The views of a scene show one set of named points, each view turned or mirrored, and shifted as a whole, with a little noise and some points left out.
In the rows, 128 means zero.

Scene 1
View 1
zat: [114  90 150  94  99 116 128 157 106 124 106 127 120 168 190  77 137 114
 139 149 121  71 101 129 116 118 115 138 145 132  88 151 137 104 107  76]
Fefen: [122  96 134 111 107 127 130 135 118 141  89 137 123 134 155  68 130 123
 129 148 117  62 106 146 118 125 109 136 117 134  80 122 136 117 111 102]
komi: [143  77 114 121 100 128 105 111 104 129 142 182 101 135 159  44 117 142
 161 138  82  78  60 124 129 155 152 116  89 177  82 121 143  75 129 138]
mesub: [152  66  85 146 109 137  85  83 105 120 167 208 117  90 124  19 111 142
 164 139  57  86  61 126 136 166 169 106  73 182 111  95 157  66 155 186]
vosi: [129  81 112 131 101 129  79 101  98 103 156 187 105  85 115  73 131 115
 129 141  88  92  97  91 118 116 117 109 117 130 140 132 147  85 128 165]
vogek: [111  80 143 101 104 123 125 147 119 103 112 117 130 146 177  71 137 111
 149 153 116  79 119 139 104 124 117 147 167 108 137 144 162 105 126  90]
rilog: [120  97 135 124  91 118  96 112 103 131 115 172 110 102 117  81 135 108
 109 137 105  70  97 108 119 110  99 116 112 127  96 131 122 111 100 138]
zefo: [149  82 118 128  96 125  90 104  95 138 149 206  96 126 137  56 117 135
 135 139  82  74  54  99 135 145 147 100  70 185  61 129 119  75 105 141]
neti: [104  98 140 125 100 127 117 131 112 127  94 143 126  84 118  70 138 104
 111 148 106  69 128 130 113 104  91 120 124 105 115 116 150 128 108 128]
vura: [130  85 124 115 118 137 139 139 125 149 107 149 135 150 185  33 118 140
 166 152  89  70  79 168 125 160 148 138 106 168  71 106 158 104 138  99]
Naku: [111  89 144 124  88 117  89 119 100 101 128 157 111  82 110  99 147  91
 108 143 112  78 133  94 106  87  84 110 146  81 154 148 143 119 111 139]
vab: [125  88 111 147 107 138 101  94 111 135 106 179 119  44  84  45 115 113
 113 139  85  70 117 137 115 119 111 105  93 127 114  83 160 126 136 175]
roki: [123  83 126 109 110 128 137 138 123 134 104 137 136 139 173  49 125 125
 153 155  96  74 104 155 118 139 132 146 132 143 108 116 161 113 135 108]
kat: [121  74 131 106  95 117 100 134 108  94 157 149 118 148 175  74 143 120
 157 149 104  94  86 105 113 129 137 131 155 127 140 159 149  74 132 117]
View 2
Naku: [108 150 128 154 151 126 125 112  89 142 114 118 115 106  99 163 114 148
  82 156 144 119 151 119 154 100 192 128 151 129 176 132  96 147 178 209]
rilog: [ 98 144 112 151 153 132 136 112 126 127 118 128 127 130 115 137 153 133
 100 150 156 109 166 101 114 112 173 133 157 128 159 127 118 125 154 171]
kat: [150 104 129 175 202 147 148 105 129 133 138 106  89 114  51 171 152 148
  86 118 127 123 160 132 120  98 157 102 188  93 138 132 145 132 161 183]
mesub: [157 115  85 121 208 118 168 103 132  75 147 113 146 179 115 167 163  97
  89  92 170  68 191 143 119 135 153 104 116  96  77 186 183  73 147 146]
komi: [142 109  97 150 200 140 154 100 154 104 141 113 124 155  98 150 185 119
  92 102 149  97 177 118  92 123 144 114 161  98  98 145 172  92 134 147]
vab: [123 155 113 129 158 125 152  99 112 102 144 109 151 156 133 157 138 121
  90 131 165  80 178 130 119 119 171 126 130 114 135 160 144 104 153 179]
roki: [145 146 143 141 162 164 163  86 141 120 153  75 129 144  87 148 160 132
  97 132 138 109 164 128  84  87 145 119 206  80 146 105 161 113 137 183]
zat: [129 123 143 177 169 174 143 100 156 145 129 102 105 115  72 132 177 146
 104 145 133 135 163 104  78  83 159 123 221  99 161  83 138 133 138 172]
vosi: [131 126  95 150 183 111 142 113 101 115 129 120 116 138 101 162 135 133
  82 122 151  95 171 128 150 118 187 116 129 119 130 165 130 119 168 187]
Fefen: [119 145 138 152 155 165 142 100 150 128 131  99 134 137 105 128 166 133
 107 147 147 122 174 106  78  98 160 142 202 102 159  94 136 122 143 171]
View 3
zefo: [ 87 115 127 142 178 112  87 119 157 108 107  60 144 196 115 181 158 160
  87  92  80 149 151 172 117 165  81 147 188 117 164 101  91  62 185 110]
zat: [123 125 114  94 199 134  99 169 150 136 100  93 152 146 111 110 140  80
 112 148  65 116  82  80 123 153  74 155 107  96 145 104 139  98 139 109]
vogek: [102 124 113  89 184 131  99 155 146 154 116 114 122 146 110 126 126  98
 153 133  94 114  95  89 130 157  94 125 116  83  91  92 141 105 145 122]
neti: [ 90 119 129 105 165 118 102 144 138 170 129  87  84 143 135 140 107 149
 161 123 114 168 118 148 142 151 113 105 146  88  93 105 127  82 145 142]
roki: [ 84 129 126 116 173 125 100 151 142 146 119 121 134 155  91 129 144 102
 139 106 104 137 129 108 128 180 103 129 148 100  97  88 155  87 158 102]
vab: [ 69 115 129 123 163 109  90 114 141 143 138  91 102 178 114 184 137 166
 151  90 124 154 162 169 133 164 116  95 180  97  86  94 106  78 176 132]
komi: [ 84 122 120 125 175 119  85 126 159 105 116  95 153 198  94 170 167 133
 103  89  81 128 152 144 112 177  83 138 174 108 134  95 108  71 185  99]
kat: [106 119 108  85 196 131  89 135 155 117 109 100 146 183 110 154 144 118
 136 130  81  93 111 100 116 141  77 124 108  87 108  87  97  97 168 118]
mesub: [ 49 122 122 134 174 116  67  86 151  84 139 114 167 232  72 217 183 147
 125  62 100  93 194 161  97 183 103 119 190  98  88  74  79  75 225  98]
Naku: [101 112 104  82 174 116  97 128 137 163 122  76  76 157 154 164 104 162
 171 142 106 137 103 141 136 119  97  82 114  76  83 104  88  95 149 168]
vura: [ 78 128 139 136 169 121  88 158 155 135 125 118 161 163  76 128 162  95
 111  96 106 140 145 113 128 202 104 152 167 112 124  91 169  73 170  80]
rilog: [ 99 114 119 112 172 110 100 137 151 151 121  67  98 153 145 152 121 162
 134 121 101 168 121 159 135 140  99 117 160  99 126 112 107  77 158 141]
vosi: [ 82 109 109 106 179 116  86 101 146 132 125  78 108 192 132 192 134 172
 147 108 102 129 149 163 121 138  96 100 152  85  96  90  70  87 187 144]
Fefen: [100 122 124 116 173 116  99 159 150 151 123  93 116 147 115 121 128 116
 127 125  97 159 118 127 136 169  96 133 154 107 125 102 143  79 142 117]
View 4
zat: [ 97 106 114 125 109 156 177 169 141 109 131 169  67 165  87 108 118 129
  87 114 142 132 119 160 163 125  89 161 143 148  95 129  83 108  95 123]
komi: [140 149 161 171  98 117 168 139 187  80 173 157 106 121  99  92 118 144
 102 136 162 141 169 133 154 158  63 113 152 146 122 150 116 102 115 169]
mesub: [189 168 165 204  97  90 162 112 202  66 178 137 118  98 114  90 101 157
 115 130 169 133 196 117 163 165  76  76 169 144 150 176 141 111 128 196]
zefo: [152 148 148 161 109 102 161 144 183  71 190 147 115 131 128  94 123 169
 100 168 174 151 183 125 151 158  38 125 146 142 130 155 123  99 143 148]
vogek: [108 106 116 131 105 139 179 153 133 118 106 167  74 154  75 107  96 115
  84  69 135 115 119 160 177 119 123 135 159 154 111 131  88 123  92 145]
Naku: [143  91  65 129 103  73 162 164  76 104  90 140 107 147 124 100  86 133
 102  94 132 126 146 134 206  93 111 129 145 133 159 157 118 123 138 122]
neti: [152 117  86 143 121 105 151 172  96 112 115 150  82 172 127  85 105 120
 110  93 126 130 128 134 163 113 110 137 154 136 160 149 117 127 121 138]
vab: [182 142 125 178 117  85 148 148 128  90 145 145 101 136 131  84 102 135
 116 109 144 141 158 117 154 133  97 101 160 137 171 163 144 120 129 169]
vura: [161 162 180 183 125 160 152 134 193 102 179 161  59 150  76  78 126 115
 106  92 142 129 137 139 113 173  96 115 178 151 118 147  98 120  83 208]
Fefen: [130 124 118 141 122 144 154 172 131 104 144 162  71 179 105  86 120 125
  98 109 138 140 122 141 142 127  90 149 151 147 123 131 101 116 109 140]
roki: [134 133 143 156 119 144 162 153 154 105 143 164  69 155  79  93 117 119
 102  82 137 126 126 146 144 139 112 123 161 147 116 133  95 123  91 172]

In a view up to two points have been moved. Name them for each view, in the order of its rows, or write -.
view 1 => vab
view 2 => -
view 3 => zat, mesub
view 4 => vura

Scene 2
View 1
Ner: [139 120 141 129  76 166  89 112  99 116 123 102 140 119 129 144 133  74
 105 124 128 144 122 122 141 108 131 129 143 129 158 149  85 128 117 121]
sapod: [141 122 112 117  45 156 108 108  83 152 159 110 139 141 157 169  86  98
 143 130 107 167 148 130 180 114 136 120 160 111 155 182  85 121 121 112]
kel: [140 112 136 131  75 160  89 113  94 130 127 102 148 126 137 151 130  87
 114 146 124 142 134 120 143 117 132 125 156 120 145 172  94 125 132 130]
Ruvi: [138 122 127 135  45 143  78 140  83  97 146  78 151 119 156 162 107  64
 113 143 120 167 135 106 111 121 122 120 179 100 151 201 109 145 115 125]
sibon: [143  96 138 127 103 175 101  97  92 186 108 117 151 136 116 149 141 109
 124 170 123 116 130 130 153 117 140 120 142 135 122 153  94 117 150 134]
gedu: [134  95 148 130 106 169  98  95  90 164 109 114 149 133 123 150 142 108
 127 166 128 119 138 125 153 126 142 115 149 133 129 165  89 105 155 138]
Vem: [157  97 142 125  99 183  96  97  98 197  86 123 151 129 112 139 162  88
  98 165 132 106 112 129 141  99 129 143 133 142 123 123  95 141 129 125]
dimab: [156  96 145 129  97 179  83 110  96 184  77 114 156 123 111 137 174  79
  87 169 137 103 104 126 120 103 124 143 137 138 123 126 105 152 129 132]
rema: [145  96 135 128  95 167  95 106  87 178 106 114 152 137 125 151 140 101
 119 171 124 120 136 125 145 118 137 122 154 127 122 162  99 127 148 135]
fogim: [168 116 112 111  69 188 107  95  93 209 116 133 140 141 127 146 134  93
 105 139 113 133 109 146 174  86 132 148 128 133 140 115  85 149 104  99]
fuvif: [142 107 129 122  79 168  97 106  87 164 124 116 145 135 133 153 122  98
 123 148 121 137 132 128 160 113 140 125 149 129 140 158  88 125 134 123]
kiz: [141 120 124 123  62 162  95 115  91 134 138 103 141 130 142 154 117  79
 116 133 119 155 128 123 152 108 130 130 149 120 155 161  88 128 116 117]
pivev: [134 103 155 137 104 175  83 104 101 129  98 104 146 117 114 137 160  83
  98 144 143 122 118 123 130 114 136 130 134 139 146 141  83 119 138 137]
Gal: [136 112 136 126  81 173 101  97  96 139 129 113 140 128 134 155 119  98
 125 130 119 141 137 129 165 116 141 121 143 130 153 154  72 111 130 125]
View 2
Ruvi: [164 149 120  78 102 147 115 132 127  81  85  89 182  96 160 166 106 138
 145 102 130 124 171 111 116 129 152  92 159 144  90 141 108 144 112 127]
fuvif: [135  99 137 121 117 140  96 146 125 132 126 116 148 121 138 130 104 100
 137 121 124 150 168 132 138 118 139  87 148 151 100 124 118 156 112 118]
kiz: [150 124 130 123 119 152 109 149 120 116 104  99 152 113 145 142 111  99
 145 117 126 137 165 126 124 110 153  83 151 155  97 134 119 158 119 116]
Gal: [137 109 140 127 121 140 101 144 117 128 122 108 149 120 132 114 110  84
 136 126 122 141 159 146 114 107 145  78 157 156  98 126 123 144 116 113]
sibon: [114  83 145 128 110 123  84 141 128 145 147 135 158 128 126 114  97  98
 120 136 122 163 162 144 158 124 121  95 150 157 105 110 112 163 103 129]
pivev: [122 113 128 141  91 126 104 115 125 123 116 110 166 106 110 116 105  92
 113 153 141 155 157 149 134 113 131 101 179 176  97 103 102 155 115 144]
Vem: [115  83 134 157  99 126  88 138 131 159 133 126 157 114 117 128 104  92
 117 150 138 169 163 131 176 115 127 102 152 170 100 101  96 195 111 151]
dimab: [116  89 132 155  84 121  89 127 134 149 124 130 173 103 114 140 105 102
 110 158 142 169 166 128 181 123 124 113 162 174  97  92  88 198 109 167]
rema: [126  95 133 123  99 125  92 136 133 136 126 121 168 117 132 133  99 111
 122 135 130 156 168 129 161 127 128  98 154 157 100 116  99 170 106 138]
gedu: [112  87 144 100 107 114  78 131 132 130 149 138 172 126 132 103  88 114
 117 134 118 153 167 148 157 138 119  98 159 154 101 109 110 142  94 125]
fogim: [133  79 140 193 122 152 100 170 119 178 124 115 118 129 126 135 122  66
 135 141 128 166 163 127 161  91 143  82 129 166 103 126 117 216 125 133]
Ner: [144 128 127 131 106 142 111 132 118 113  98  91 160 104 129 135 114  95
 134 134 136 137 156 132 118 107 149  90 163 163  95 121 113 156 120 131]
kel: [139 120 133 112 107 135 104 132 121 113 111 108 167 108 138 138 105 106
 133 124 131 141 166 133 127 120 144  87 160 156  98 123 111 154 113 125]
View 3
rema: [135 158 110 112 114 115 119 145 189 146 126 149 129  94 129 114 128 141
 132 111 114 134 163 111 162 115  93 123 156 156  73 139 134 155 154 162]
kel: [140 152 129 120 114 108 123 153 152 154 120 161 133  86 128 112 149 139
 123 108 107 118 158 140 167 117  90 129 159 157  86 146 130 159 137 138]
fuvif: [139 156 121 134 110 117 133 157 157 137 120 147 132  87 131 115 151 147
 139 109 115 123 156 126 165 119  91 108 147 160  73 143 132 163 137 154]
pivev: [128 153 109 113 113 122 117 145 176 139 129 150 119 110 136 100 118 132
 102 107 123 144 180 135 183 111 104 145 159 163  87 156 134 148 140 115]
kiz: [145 143 127 124 116 122 123 175 140 152 114 165 130  99 139 111 152 146
 115 112 103 124 171 158 185 120  88 120 159 159  81 148 124 172 122 132]
gedu: [130 175 116 132  98 107 125 122 183 126 131 138 123  74 119 114 134 133
 145 102 126 126 156  99 139 109 101 138 146 169  86 146 140 137 156 150]
Ner: [141 144 126 119 115 117 118 170 147 152 116 166 129 101 134 107 143 144
 107 108 107 128 171 157 187 119  94 129 162 161  83 152 127 167 129 122]
sapod: [151 144 148 149 105 107 142 169 111 144 108 159 142  63 133 127 190 160
 155 103 100 102 146 150 157 130  78  88 144 158  80 138 120 184 119 161]
Ruvi: [156 146 144  95 119  93 117 157 137 194 106 189 135  77 119 115 167 136
 105 108  81 102 156 167 158 117  76 161 188 153  93 145 125 159 134 125]
dimab: [132 156  88  90 124 121 111 150 216 142 133 145 121 128 134 107  91 135
 108 117 122 157 172 107 184 114 102 124 163 147  62 143 141 157 163 163]
View 4
sibon: [129 147 131 127 123 155 137 123 152 106 112  94 122 127 112 126 146 118
 127 165  85 116 143 181 108  81 124 140 106 108 123 151 148  95  86 133]
Ruvi: [127 134 108 130 108 175 117 110 155  92 128 133 158 136 147 222 150 103
 205 173 140 122  97 177  51  93 176 142 128 124 141 144  89  60  60 135]
sapod: [111 147 124 117 110 198 117 103 140  90 116 129 130 120 102 165 180 154
 188 190  89 153 102 173  88  77 139 134 131 118 143 130  82  60  73 153]
kel: [129 140 115 131 106 161 119 114 157  98 124 113 134 116 131 166 157 115
 169 162 112 122 124 176  79  87 147 147 116 119 129 146 112  82  66 131]
Vem: [145 131 135 130 105 136 131 130 152 104 114 127 118 118 102 126 139 103
 109 156  96 112 161 157 104  98 126 151  97 108 125 154 169 104  84 111]
dimab: [152 128 132 138 104 123 135 137 160 101 119 128 124 123 112 137 128  83
 106 152 110 103 163 159  98 108 132 156  97 113 128 160 176 107  79 104]
rema: [134 141 127 127 117 153 135 128 156 102 116 115 131 132 118 149 141 104
 132 166 105 112 141 175  94  89 134 144 111 109 130 157 145  90  78 124]
Gal: [124 143 123 129 104 167 114 104 150  98 126 109 122 101 123 137 166 133
 164 157  92 137 127 171  93  81 135 140 113 123 126 131 102  86  73 143]
pivev: [144 137 117 144 100 138 122 117 160 104 136  97 120  98 147 139 141  98
 142 133 111 111 152 168  82  88 144 154  98 125 117 143 138 105  72 127]
fogim: [139 126 146 115  90 154 117 121 134  95 107 165 110 106  66 126 163 137
 129 178  80 144 149 141 113 105 112 149 112 115 139 132 142  88  79 115]
kiz: [129 137 122 125  99 168 114 107 145  95 126 135 129 109 117 170 164 127
 178 166 109 134 123 166  81  93 143 148 121 124 134 134  99  79  67 132]
Ner: [141 136 115 138  84 144 110 108 153 100 143 119 124  85 144 155 154 105
 163 136 119 124 143 157  71  95 147 158 105 136 120 134 113  99  61 128]

In a view up to two points have been moved. Name them for each view, in the order of its rows, or write -.
view 1 => gedu, rema
view 2 => fogim
view 3 => kiz, Ruvi
view 4 => Ner

Scene 3
View 1
liv: [143 207 131 106  95 111 113 143  83 131 151 205 124 135  89 109 124 134
 176  76 124 102  98 161 106 170  76 104 108 115 110 128 146 120  95 142]
Nuri: [152 128 143 115 130 115 131 108 120 120 202 136  78 144  81 162 126 131
 141 109 113  91 153 146  89 144 136 162  98 103 141 112 126  87  94 135]
Teso: [152 146 147 114 126 110 138 111 108 124 179 141  76 131  89 156 125 128
 127 107 121  85 140 135 102 162 131 155  91 100 141 126 123 107  94 144]
Fop: [133 143 137 153 123 134 152 161 117 138 129 149 107 131 123  97 127 147
 132 122 127 104  76 120 113 171 128 129 105 136 128 153 144 116 130 154]
sime: [151 150 138 107 119 111 121 137 105 125 189 164 103 145  91 135 130 131
 154  98 124 107 124 153  87 154 112 137 104 116 132 120 139 104 100 140]
pagek: [110 166 138 185 116 161 135 101 137 118 124 141 123 142  60 138 116 154
 183 115 119  65 116 155 119 129 104 148 115  89 125 133 132  56  90 118]
tem: [135 120 138 157 126 138 156 153 128 139 138 129  93 138 129 104 125 147
 120 134 123 100  90 118 107 166 145 144 107 132 132 147 135 107 133 146]
pud: [163 114 141 101 133 109 130 124 121 127 220 133  74 147  97 152 135 126
 126 110 115 106 153 146  82 151 144 160  91 114 144 111 125 100 107 138]
boz: [124 164 138 168 118 144 147 129 118 131 110 148 110 130  95 115 114 154
 148 119 127  77  84 125 121 157 115 135 107 112 128 151 133  94 110 143]
buve: [127 172 140 147 115 134 130 109 114 119 146 155 108 132  74 141 119 144
 164 102 121  76 119 149 112 149 104 139 106  99 126 128 132  90  90 128]
mevi: [146 120 142 133 135 125 148 133 122 130 176 128  85 137 113 132 128 138
 119 123 122  97 116 128 101 158 146 154  98 119 141 133 129 104 116 144]
Maz: [141 163 133 124 113 123 122 126 107 127 162 164 106 140  87 128 125 139
 160 100 121  94 117 153 103 154 107 137 105 111 127 122 137  97  98 135]
Fupe: [162 122 138 105 125 102 140 146 110 132 196 143  78 144 120 130 136 128
 119 112 120 113 120 132  89 169 143 145  95 123 142 125 134 123 118 151]
View 2
boz: [104 121 132 143 122 121  98 103 142 176 151 118 136  87 148 121 125 167
 145 134 124 118 137 153 112 115 133 133  99 125 131 131 121 126 122 150]
Fop: [ 93 117 150 154 134 162 110  90 136 153 151 112 138  81 133 117 119 142
 159 138 139 124 134 162 105 102 132 129  98 123 166 105  99 135 128 138]
buve: [109 164 135 138 102 123  93  85 141 163 145 109 158 112 155 144 121 171
 109  90 151 112 151 145 139 151 123 141 118 112 117 134 124 104 131 166]
pagek: [116 154 140 130 106  96  74  95 131 180 149 122 145  89 166 123 123 187
 145 121 115 127 142 131 124 149 125 166 122 125  93 160 140 109  99 176]
Fupe: [123 143 181 161 116 195 126  63 145 125 129 133 147 111 107 127 112 111
 164 108 192 105 180 152 130 105 139 142 100  84 180  94  89 126 136 138]
mevi: [131 138 178 152 112 165 106  77 144 145 138 139 141  97 126 120 114 128
 176 120 161 113 171 141 122 111 139 155 100  95 153 121 108 127 113 147]
tem: [111 116 172 153 123 162 105  87 137 152 148 127 132  77 132 107 116 133
 188 149 142 119 151 151 105  94 138 142  98 118 167 117 107 139 115 134]
sime: [107 169 165 146 108 164 101  67 122 132 138 120 155 112 142 140 111 141
 139  93 167 116 167 147 137 146 129 151 120  99 142 109 105 107 130 160]
liv: [ 70 166 123 147 117 150 113  86 122 144 154  86 164 108 149 152 121 161
  84  80 160 113 134 174 135 153 119 110 123 126 146  97 100 103 162 158]
Maz: [111 162 148 141 106 147 100  82 127 149 140 117 150 106 148 137 118 153
 130  98 152 116 154 148 128 142 129 145 119 106 134 122 111 110 128 163]
Nuri: [143 170 180 143  95 149  99  63 141 139 130 148 155 120 130 132 116 137
 157  92 176 110 189 119 151 141 135 174 113  80 127 134 119 112 114 165]
Teso: [142 153 164 147 105 147 110  77 156 152 131 141 153 120 125 133 121 137
 144  99 178 101 180 136 146 124 136 154  98  84 134 129 118 116 126 155]
pud: [141 176 198 149 100 172 104  52 137 124 124 144 154 117 125 132 111 121
 169  95 185 115 194 125 148 134 136 172 117  72 146 117 105 112 119 155]
View 3
Teso: [129 111 118 123 138 134 138 135 117  88 130 115 104 113  87 177 124  73
 118 116 120 146 124 115 147 126 142 107 134 158 162 153 163 114 124 104]
tem: [116 138 111 113 159 136 162 126 123 113  95 145 112 134 119 160 143 147
 125 108 160 126 124 132  98 134 168 128 126 153 180 109 135 132 119  93]
buve: [126  93 103 144 143 110 136 119 109 111 149 114  74 121 115 164 128  88
  88 110 133 109 109  97 137 117 155 105 150 134 166 150 128 119 132  90]
Nuri: [122 109 102 154 172 120 154 124 116  87 133 112  92 108  99 173  96  78
 115 116 142 143 118 110 131  97 138 113 146 140 144 167 171  92 109 120]
sime: [108 115  82 146 152 128 144 120 130  99 138  99  77 126 125 171 124  91
 121 104 137 119 119  94 106 117 146 107 151 142 145 157 142  94 114 116]
Maz: [114 107  93 141 143 123 142 118 121 102 148 105  73 128 125 169 130  95
 111 106 134 113 114  92 116 122 154 108 147 140 159 153 132 108 122 105]
Fupe: [104 141  90 127 154 149 160 128 141  91 105 109 103 129 113 173 127 107
 147 104 138 143 128 122  95 122 146 117 132 160 145 141 165  95  99 125]
pud: [112 136  97 153 187 136 169 127 131  75 107 109 105 108  97 176  82  85
 141 114 144 158 128 124 104  87 134 124 141 152 127 166 194  78  92 138]
mevi: [119 132 107 127 162 134 159 126 122  99 110 132 111 124 111 168 123 112
 126 109 145 139 125 129 108 121 153 123 128 150 163 136 157 111 113 109]
liv: [ 92  99  74 132 109 133 123 126 141 104 166  76  48 140 146 164 158  80
 113  93 120  87 112  63 110 152 154  91 152 151 164 158 104 101 130  99]
pagek: [146  75 114 157 166  92 146 104  83 127 158 139  68 124 120 153 124 107
  57 116 149  96 103 100 150 102 166 113 154 109 182 144 107 133 140  71]
View 4
tem: [114 130 103 161  95 138 107 121 118 162 107 154 138 135 174 134 113 118
  99 128 182 133 138 140 147 130 138 122 109 131 123 149 119 150 132 128]
Teso: [157  99 122 155 112 135 125 148 163 122  99 159 172 164 150 127 119 126
 118  88 150 128 166 120 140 144  97 145  86 120 138 167 148 152 129 138]
Fupe: [139 112 103 159 120 150 106 162 132 129  94 162 151 139 148 146 109 112
 123 101 160 157 173 132 126 150 127 145 113 104 150 146 147 159 113 138]
Nuri: [148 109 127 155 115 134 131 146 166 117  86 172 173 172 144 122 128 132
 109  77 138 139 185 130 156 158  89 156  85 120 167 164 139 160 117 141]
pud: [145 114 114 153 122 137 122 165 145 123  84 166 158 160 145 133 121 124
 113  82 141 161 189 131 143 163 105 168  99 106 177 154 141 175 106 147]
Fop: [113 131 111 166 106 159 103 117 128 151 125 161 141 111 175 139 105 111
 110 126 183 119 138 129 136 116 129  98 114 133 108 150 131 132 130 131]
pagek: [108 145 136 156 105 138 148  81 184 125 126 183 174 164 171 105 128 146
  79  92 152  87 161 116 189 116  54  98  79 172 135 182 115 124 138 126]
boz: [116 132 126 159 100 149 121  98 154 138 126 164 158 138 169 122 117 126
 102 114 175  92 134 122 150 112  93  93  96 148 104 167 131 118 141 125]
liv: [132 121 124 160 146 203 119 123 173  78 136 193 158 110 154 145 103 102
 142  93 149  97 180 102 126 109  64  73 111 122 121 165 172 111 115 130]
sime: [121 127 121 160 143 179 118 133 161  98 113 196 156 130 150 140 112 110
 122  84 141 130 194 117 142 132  74 113 104 119 161 156 150 142 106 134]
Maz: [123 129 120 156 130 168 122 126 156 107 111 186 159 135 156 134 113 112
 115  88 145 126 185 118 147 133  86 115 105 124 159 161 145 145 110 135]
buve: [133 122 134 159 115 153 132 111 176 113 118 175 172 155 159 119 123 132
 108  91 150 100 166 111 156 122  69 107  88 144 130 176 141 127 133 131]
View 5
buve: [147  86 132 122 192  84 153 158 146 156 123 113 140 139 112 122 113 118
 112 140 115 181  88 136 120 143 139 129 131 107 135  99 132  97 118 149]
boz: [161  96 130 122 185 100 189 122 161 146 119 120 151 125 134 111 107 127
 109 147 107 192 114 131  93 161 156 122 126 113 142 118 137 102 117 135]
liv: [166  73 133 124 192  94 147 155  93 127  81 109 112 149 106 128  97 151
 100 149  79 189  63 130 133 144 144 110 166 124 107 120 132  92  86 174]
sime: [165  86 162 117 193  96 139 146 135 137 115 120 137 151 101 151 116 133
  92 111 108 175  85 146 125 117 126 128 150 106 104 106 104 101 117 165]
Maz: [158  88 149 122 192  94 150 150 140 142 117 115 137 142 109 136 113 131
  95 129 108 177  87 138 119 130 136 127 149 108 116 104 119 101 115 157]
Fupe: [172 106 190 120 182 124 162 113 143 119 125 127 139 147 106 157 117 143
  70  99 106 180 115 143 110  91 127 141 145  98  87 117  92 108 132 164]
tem: [179 109 173 119 180 125 195  90 178 127 130 136 162 121 137 134 111 146
  80 127 109 190 136 140  76 138 145 125 135 102 126 126 106 115 124 138]
Nuri: [145  99 174 118 189  94 139 151 155 154 143 119 142 150  92 147 126 112
  88  90 133 168 102 152 124  94 117 150 129  89 107  88 102 101 140 160]
pagek: [146  85 119 113 197  66 161 169 187 179 137 114 161 126 122 120 118 100
 131 140 122 176  88 144 103 180 144 121 120 105 168  91 138  99 117 139]
pud: [154 101 194 121 192 106 140 137 154 141 139 129 143 152  93 166 126 126
  74  80 125 168 108 154 118  85 111 150 138  89  88  97  81 110 144 162]
Fop: [181 103 158 125 176 122 196  94 155 122 108 132 151 126 135 126 102 153
  91 144  91 195 124 134  84 147 159 115 146 114 124 133 119 111 114 142]
Teso: [144 101 162 127 187 108 154 140 139 146 136 114 130 152 105 133 118 119
  91 107 128 184 109 137 126 101 133 160 121  96 107  98 116  98 140 153]
mevi: [163 108 180 124 182 114 169 117 166 135 139 129 150 141 116 145 119 130
  83 106 119 180 128 145  99 108 129 140 134  96 109 110 102 110 135 146]

In a view up to two points have been moved. Name them for each view, in the order of its rows, or write -.
view 1 => -
view 2 => buve, Fupe
view 3 => Teso, pud
view 4 => sime, Maz
view 5 => -
